Points, in no order, along strands that fork, close into loops and pass close to each other.
Points whose rows are less than 84.8 apart are linked; no others are. Some points are linked to none.
tiso: [ -1  20 -12  10  -4  34  36 -37  -4 -59  -4 -12  -6  17  -4   8  25  12
  22 -13]
tirum: [ 16  37  10 -21  22 -13 -29  26  21  20  -2 -13  27 -41  21   0 -17  -4
  15  -6]
mavek: [ 22  36   1  -1  34 -19 -21  11  19  12  25  -1   8 -68  17   8 -30  -6
  -6  -3]
voni: [  3 -14 -11 -18   6  20  47 -12  17 -54  -2 -11 -28  12 -30  17  17 -28
 -32  -2]
muli: [-25  13 -28  24  20 -35 -38 -33 -11  41  -5 -19   8  -1  -9 -15  11  26
  23   0]
Nuzum: [-14  15   0 -48  -7  38  20 -26 -15  -8 -29 -23 -32  22 -35  10   9 -14
   7 -12]
rugeg: [  8   7 -28  -2  -6  14   9   2  12  32  17 -19  19 -33  -2  10  27  13
  -8  15]
dones: [-19  47  17  10  13  37 -10  21  11 -33  -4  -7  33 -28   6   1   3  16
  29 -18]
Fato: [-19 -59 -18   7 -25 -22 -25  -6 -12  31  -6  30  -9   6   3  -4 -12 -18
 -27  -2]
gos: [  3 -17  -4  13  23 -29 -27  19  49 -14  16  13  25 -11  -7 -38 -19  16
  -5 -10]
Korib: [-17  51  33  12  -3  37 -13  13  11 -21  -6  -9  35  17   0 -15 -12  42
  16   6]
kuvav: [ 22  12   6  16  27 -14 -19  12 -42  19 -34 -22  28 -17  27  33  11 -38
 -16   5]
Paro: [ -3  28   0   5  44 -16 -36  27   0  10 -29 -27  33 -40  12  13   8 -27
  -9  -9]
nubo: [ 13 -22   0  21 -16  12  38  -8  11 -33   3  31  -6   2  30  -9  18 -19
  19 -15]
tusez: [ 13 -39 -13   7 -21  14 -33  11   0 -30  40   5  11  23  -6   3  67  -3
 -36  21]
Gazat: [  4  27  10  -5  -4 -21 -10  15  19  42  20 -14  11   6  13 -30 -17  57
  36   0]
Fovil: [-41 -10 -21   3   9 -10 -30  -9  24 -20   5 -15   0  27 -25 -16  42  17
  -2  10]
Vogop: [ 57  36  33   3  27 -14   8  42 -20  10  47 -20  13 -19   7   9 -32 -16
 -36   7]
dav: [-17   3  -1   4 -25  31  33 -22  17 -48  11   2 -27  29   7 -24  28 -10
  31 -12]
renu: [  4   1  20   2  22  16   5  57  36 -36  10 -40  34 -17  16 -27  15 -23
 -13 -25]
fiseg: [ -8 -20  14 -46  -4 -38 -45  35   4  24   9  24  19  -7   7   2 -21  47
   1  -7]
farum: [-21  27   1  44 -18  15  -4 -22 -13  22 -16   4 -11  28   5 -19 -28   8
   4  12]
bek: [ 34  -1  27   5   2  18  18  56  11 -10  29 -25  45  -2  10 -25   8 -22
 -15 -19]
Rurek: [-31  -4   5  30 -11  33  20   1  32 -28   7 -13 -15  25  -8 -16  -1  -8
 -44   5]
sapup: [-12 -58 -17  -8   9 -16  -7  18   1  11   8  11  -6  -9  -1  -9   4 -42
  -7  -4]
govu: [ 33 -37   8  -4 -11 -18  32  23  -5  10  27  29  18  14  17   2   7  45
  17   7]
faner: [ -8   9  -9  27  -8  18   8  -5 -10  23  -9   5   2 -37  40   5  -5 -43
   3 -15]
tonet: [-11  16  -9   0  -4 -19 -14 -12  13  32  38  -2   3  -6 -13 -34  -6  77
  29   2]
Dezap: [ 21 -24 -16 -26  14 -27  48 -40 -11 -11 -12  29 -38   3 -23   7 -14 -18
  33 -12]
redu: [ 20 -54 -11 -21  -6 -42  29  12  11   0  30  40  -3   2   0   2   0  36
  24  -5]
dedo: [-25 -12  -7 -27 -13   9  21 -28  -1  10  -7  -8 -32  30 -45  -5  -9  10
  -8  12]
Zuful: [ -6 -39 -26   8 -29 -10 -30 -42 -16  12 -24  39 -18   4  -8  10 -10 -15
 -11   0]
sot: [-16  19   9   5 -22  20 -25 -44 -31   8 -50  13 -14  28  -8  -2 -25   0
   7  -1]
Sogig: [ 11  20  13 -43   6  33  -3 -28 -36 -14 -51 -11 -33  23 -49   1  -4  -7
   8 -19]
Visif: [ 32  16 -12  17  19 -31  -6 -10  16  36  30   7  -7 -51  18  -5 -26  -7
 -25  11]
Kina: [  3  -2  -2 -16   6  27 -24   1   1 -18 -11   7  17  -6 -38  33 -13   6
 -52  23]
Saneg: [ 26 -22 -13  -1   9  14  48  -8  10 -44  20 -13   1   4 -13  26  50  -3
 -14  14]
sevub: [  2   2 -11 -28  14  -8  30 -26 -21 -19 -40  14 -36   1  -4   0 -17 -39
  36 -25]
Lif: [ -5  -1 -15 -27   3 -29  -4 -26 -51  18 -33  17 -23 -11   2  16 -22 -32
  37 -17]
murof: [-19  21 -18  36   3  16  21 -36 -11 -40 -15 -19 -18  -6  -5  28  18 -12
 -16  -5]
bopug: [ -9  10  27 -28   3 -39 -26  28   5  40  15   7  -4   0  11 -15 -35  35
  31  -3]
duno: [ -7 -28 -20 -35  29 -16  13   4   5  -2   3  -5  -4 -28 -16  10  24 -36
   6  -3]
dupor: [ 24   6   7 -31  14  14 -12 -29 -12 -42 -52  17 -14   4 -45  29 -17 -12
 -21 -17]
sozeg: [ 15  45  40  -4 -11  32  43 -12 -14 -10 -13  -4  -2  42  -1   7 -18  29
  24  22]
Mas: [ -4  10   6  41 -10  22  40   6   1 -25 -14   1  -9 -10  44   2 -14 -38
   2 -25]
rar: [ 20  38  -8  33  13 -15 -18 -31 -26   9 -30   4  13 -12   6  47   8  25
   6  13]
sud: [-31  -7 -35  40   9 -36 -12 -27   7  41   4 -11  -2  -5  17 -26  17  -1
  27 -16]
zute: [-19  21 -18  58  15  14  18  -6   2 -24 -16 -41 -11  -9 -14  32  13  -3
 -41  -2]
Gokeg: [ 17 -24   1  25 -15   1 -31  28  -5  23  -5  -6  41  13  25 -13  21  -8
  -6  -7]
Zazo: [-21  -2  28 -29  -7  15  10  33  21 -34 -19 -12   7  47  -1 -17  15  -9
  44  -4]
Zeka: [  8  42   7  38  42 -35 -16  -2   8 -13  -7  10  12  -9   5 -22 -28  16
  27  -8]
Lom: [-10 -29 -40  30 -22 -34  -3 -10  -2  22  21 -14  -9  -1  40 -23  58   1
   7 -11]
ved: [ 21  21 -17  16  -1  11 -24 -29 -31  -7 -31  16  16 -33  14  57   4  -2
  -7  13]
Fuv: [-12 -31 -21 -17  -1   6  23 -32   7  -6  -1 -12 -33  20 -33   3  14 -20
 -37  17]
Zuz: [ 37 -35   6  18  -8 -21   0  24   3  21  27  -1  32  16  24 -23  18  19
  -5  -8]
beful: [ 21 -52 -21 -32  -6 -24  50 -19   6 -20  27  29 -23   0 -13   9   4  12
  21  -8]
Vos: [ -9  -1 -14 -44  42 -30  23   6   2  30  11   3 -27 -33 -13  12 -12 -19
  16   7]
nunu: [ -6  23 -19   7   0   4  22 -21 -19  41  -3   8 -20 -47  24  15 -20 -34
  13  -1]
Pas: [ 29 -20   7 -45 -14  23   6   1 -14  -2  -7  18   6   2 -26  35  -2  11
 -19  25]
vaz: [-10  -9 -30  -5  27 -40   0  -8  12  52  20   1 -14 -39 -16  -5 -21 -19
 -14  16]
zok: [-13 -14 -10  10 -31   8 -41 -34 -16 -11 -46  11  -8  35   5   3  -1 -17
   0  -3]
ruvib: [ -6 -18   1 -28 -22 -10 -11 -33 -40  -6 -21  10  -7  37  -7  -1   5  49
  39 -28]
lazen: [  9  -1  24  -7 -15  19  27  47  39  21  21 -36  36   9  11 -35   6  16
  -1   1]
kovup: [ 22 -26  -3  22 -32   3  30 -21 -15 -23 -23  18 -21  32  44   1  29 -30
  17  -9]
Bogom: [-23   6 -11  39  11  14  19  -8  26  -5  17 -22 -11  -7 -23  -8  -3  -7
 -60  12]
mibi: [ 10 -49  -6   5 -48   1 -42  19 -27  11  21   3  19  17  16   5  52  -4
 -20 -11]
nefi: [-35 -28  17 -45 -38  -8 -25  20   1  24   7  19  27   7   8  -7  -8  54
  -6 -27]
Fuf: [ 28 -20  -1 -25 -11  36  31   8 -13  -8  22 -12   8   4 -23  33  36   7
 -34  30]
Libi: [-19 -19   8 -42 -36  22 -11  15  11 -29 -24  -1   3  26   5  -6  29  -8
  22 -14]
dad: [-14 -12  22  -8 -16  -7 -29  13  19  28   4  29  -3  21 -26 -21 -52  26
 -22  23]
fas: [ -3  50  17  -5  50 -22   9   7  -4  -9  11  -3 -15 -18  -1 -15 -24  11
  50   2]
soviz: [-37  -4 -28  -4   1  -2 -11 -22  16  24  42 -10   2  -3 -36 -18   8  64
  14  10]
maf: [ 13  40  35  -8  12   0  -3 -22 -20  -2   0  11 -42  13  -6  23 -53   9
  -8  31]
nubi: [ 26  18   4  46  26 -19 -11  13  26 -16   4   3  30  -7  19 -21 -15  11
  -6  -5]
vazi: [ 29  29  17  36   0  12   7  15 -28 -22  -5  -1 -20 -21   7  44 -51  -2
 -55  12]
Noz: [ -2  30  -5 -25  46 -36  17   6  -1  26  22 -13 -14 -34  -8   6 -11   1
  45   7]
bebi: [-23  13  -4  -2   7  22 -15   4  17 -26 -10   1  20 -30   4  12  19 -13
  23 -15]
matob: [ -8 -22 -17   1  -5  -4 -22  12  54 -14  25  22  22 -28   3 -41  -4  11
  26 -27]
fel: [-30 -10  -5   8 -35  25  17 -19  18 -30  -8  -4 -36  49   6 -26  28 -14
 -10   5]
Mogam: [ -9 -42 -24  11  -8 -18   7   8  -2   8  20  -9 -12  -2  32 -22  43 -44
   2 -11]
Vul: [-25 -24 -22   0 -29   9 -33   6  26 -32  22   0  -3  20  -2 -17  61  -4
 -34  23]
Bidos: [-13  -1  19   0 -25   2  12  31  24  38   5 -23  17  19  27 -40   4  22
  35 -17]
lel: [ 38 -22  40  -4   0  -3  42  50  -9  29  32  -1   7  45 -10 -16 -15  -3
 -20  23]
Sila: [-11  26  36  10  -1   2 -22 -11   5  12   0  24 -27  15 -22   0 -61  20
 -24  40]
Zov: [ -7 -21   1 -10 -11  11 -38  16  22  16   6  15  20  -4 -17  -4 -17  14
 -32  24]
nozog: [-31   1   4 -16  20  -4  17   3  -4 -25 -34   4 -22   2  11  -5  -5 -61
  33 -30]
mida: [-30 -37   9 -63 -40  20 -13  23   8 -10 -11  12  12  22 -12   2   3  17
   2 -11]
sugub: [-16   6  -3  12   7  22  -5  22  22 -23   3 -28  17  -9  18  -3  39 -28
 -12 -11]
lezas: [  7  12   5   6   2  21  -9   3 -34   0 -38 -13  26 -10   9  46  15 -26
 -22  13]
les: [ 34  16  26   1   0   1   3 -15 -17 -23  -6  28 -27 -16  -5  39 -46  -7
 -40  23]
faso: [ 42  19  40  25  15   8   5  41 -18  -7   0  -5  18  -1   0  23 -19  -6
 -43  15]
boma: [ -2  20 -10 -15   4 -14   3 -19 -41  46 -16   4 -20 -36  23  29  -7 -12
  43   0]
Zitaf: [-10  36 -23  31  20  -9 -29 -49 -23  24 -11 -11   1 -12 -16  12   2  24
  11  15]
meli: [ 51   8  35  -3   1  -7  19  50 -22  43  45 -10   6   4   8 -15 -18 -16
 -21  11]
zagig: [-29  36  23  44 -13  29 -19  -5   6  -4 -12   5  12  29  -2 -28 -21  27
  19   2]

A piece is all that can be reached along the links. How many separate loops has the piece of each point below (a circle has one, a figure eight two, a Y none), and how many tips (points with one link)?
Nuzum | loops 0, tips 2
farum | loops 1, tips 3
murof | loops 1, tips 3

A fork is a point with three links, a tip a point with one. Leave the first point through the second and follow the links. Name the first fork or tip that comes.
kuvav / lezas | sapup
dones / bebi | Gazat
redu / govu | Fovil
dad / Zov | dupor
